Points, in no order, along strands that fork, close into loops and pass close to each other.
Two points are linked if the straight distance between their rows is under 57.5. Some points are linked to none.
<276>: [-16   4 -63  36  -9  -7 -98 -19  28]
<604>: [ -9 -55  10   4  21  16 -15 -11  11]
<324>: [-17  11 -17 -32  39  42 -56 -56 -16]
<451>: [ 27 -49 -18  14  23 -31  11 -20  -7]
<549>: [-20  35  74  -2 -28  -3  27  55  -8]
<360>: [ 41 -23  13   6 -39  30  66  20  45]
<427>: [-24   3 -14 -42  31  56 -75 -45   4]
<498>: [-58 -32  29  -6  11  28  10   5  -6]
<457>: [ 16 -59  16   0   6   6  20   2  19]
<478>: [ 10 -31 -44  28  21 -20 -61 -31   7]
<37>: [ -5 -10 -65  42   3 -26 -79 -21  21]
<184>: [ 11   2 -57  -7  46  -2 -64 -58 -20]
<279>: [  9 -63   2   5 -12   5  36  28  37]
<318>: [-40 -20 -40  10   4  17 -94   5  47]
<3>: [ 14  42  43   5 -51  11  56  71  42]
<452>: [ 35 -42 -18  11   9 -31  44 -10 -14]
<608>: [  6  35  69   1 -45   7  36  60  19]
<23>: [  5  54  41   8 -24 -43  50  42 -26]
<157>: [ 25  66  32   0 -36 -39  55  61   4]
<518>: [-25  -9 -53  -9  44 -32  14 -29 -40]
<577>: [ 10 -51 -10   1 -16  -2  64  31  34]
<308>: [-10  -7 -51  -8  48 -18  -8 -39 -39]
<38>: [ 21  15   9   8 -18 -47  77  16 -34]
<374>: [-28   1 -25 -44  19  58 -87 -31  24]
<417>: [ 32  -5  64   9   3  24  13 -34 -32]
<232>: [ 37 -17 -10   9 -12 -30  77   6 -13]
<410>: [ 17 -51 -29  22  33 -21 -28 -22   4]
<455>: [ 26   4  44   1 -36   1  61  25   3]
<121>: [ -8  40 -88 -49  -5  -8 -82 -12  16]
<551>: [-31 -51  -2   4  24  35 -65 -12  37]
<368>: [-28 -45  13 -10  21  37 -34 -11  13]
<414>: [-22   7 -59 -18  27  13 -75 -29  17]
<363>: [ 57  66  37  13 -43   3  51  30  19]
<325>: [  5 -13 -10   4  21 -31  42 -30 -55]
<62>: [ 25  -8  44   6   4   3  28 -22 -40]
<259>: [  0  -3 -55  -4  51 -15 -37 -47 -23]
<63>: [ 54  86  30   7 -31 -17  44  58  23]
<76>: [ 25  -6  20   7  14 -18  43 -30 -49]
<154>: [-11 -12 -31   2  28 -39  44 -23 -46]
<459>: [ 19  12  54   8 -21   1  43   8 -20]
<297>: [-33  52  72  -6 -22 -22  15  66 -15]
<578>: [-46  10  58  -7 -20   6  34  33 -16]
<186>: [ -17   23  -62    7  -17   13 -108  -15   36]
<425>: [ 18  50  22   8 -22 -48  66  29 -45]
<145>: [ 17  31  22   7 -52  11  71  56  43]
<7>: [-25 -29 -23  12  23  21 -86  -9  38]
<110>: [-29   7  25 -14  16  17  11 -27 -44]
<73>: [-59  -9  45 -12   3  24  18  17 -15]
<183>: [ 27   7  17   7 -42  13  74  32  32]
<175>: [ -22   36  -67  -27  -32   23 -107   -2   38]
<243>: [ -6   0   2 -14  41  30 -36 -62 -38]

A tip is a point with one link. Name the tips that can be reached along the links from each point below, in the order of the rows.
<604> => <318>, <577>
<37> => <363>, <175>
<76> => <360>, <498>, <184>, <417>, <297>
<324> => <374>, <243>

A fork is a point with three links, a tip a point with one. Leave the first point through the second and follow the links. Name the first fork or tip that comes.
<608>, <3> => <183>
<318>, <7> => <577>
<457>, <604> => <318>
<243>, <324> => <374>
<37>, <276> => <175>
<184>, <259> => <62>
<154>, <518> => <184>
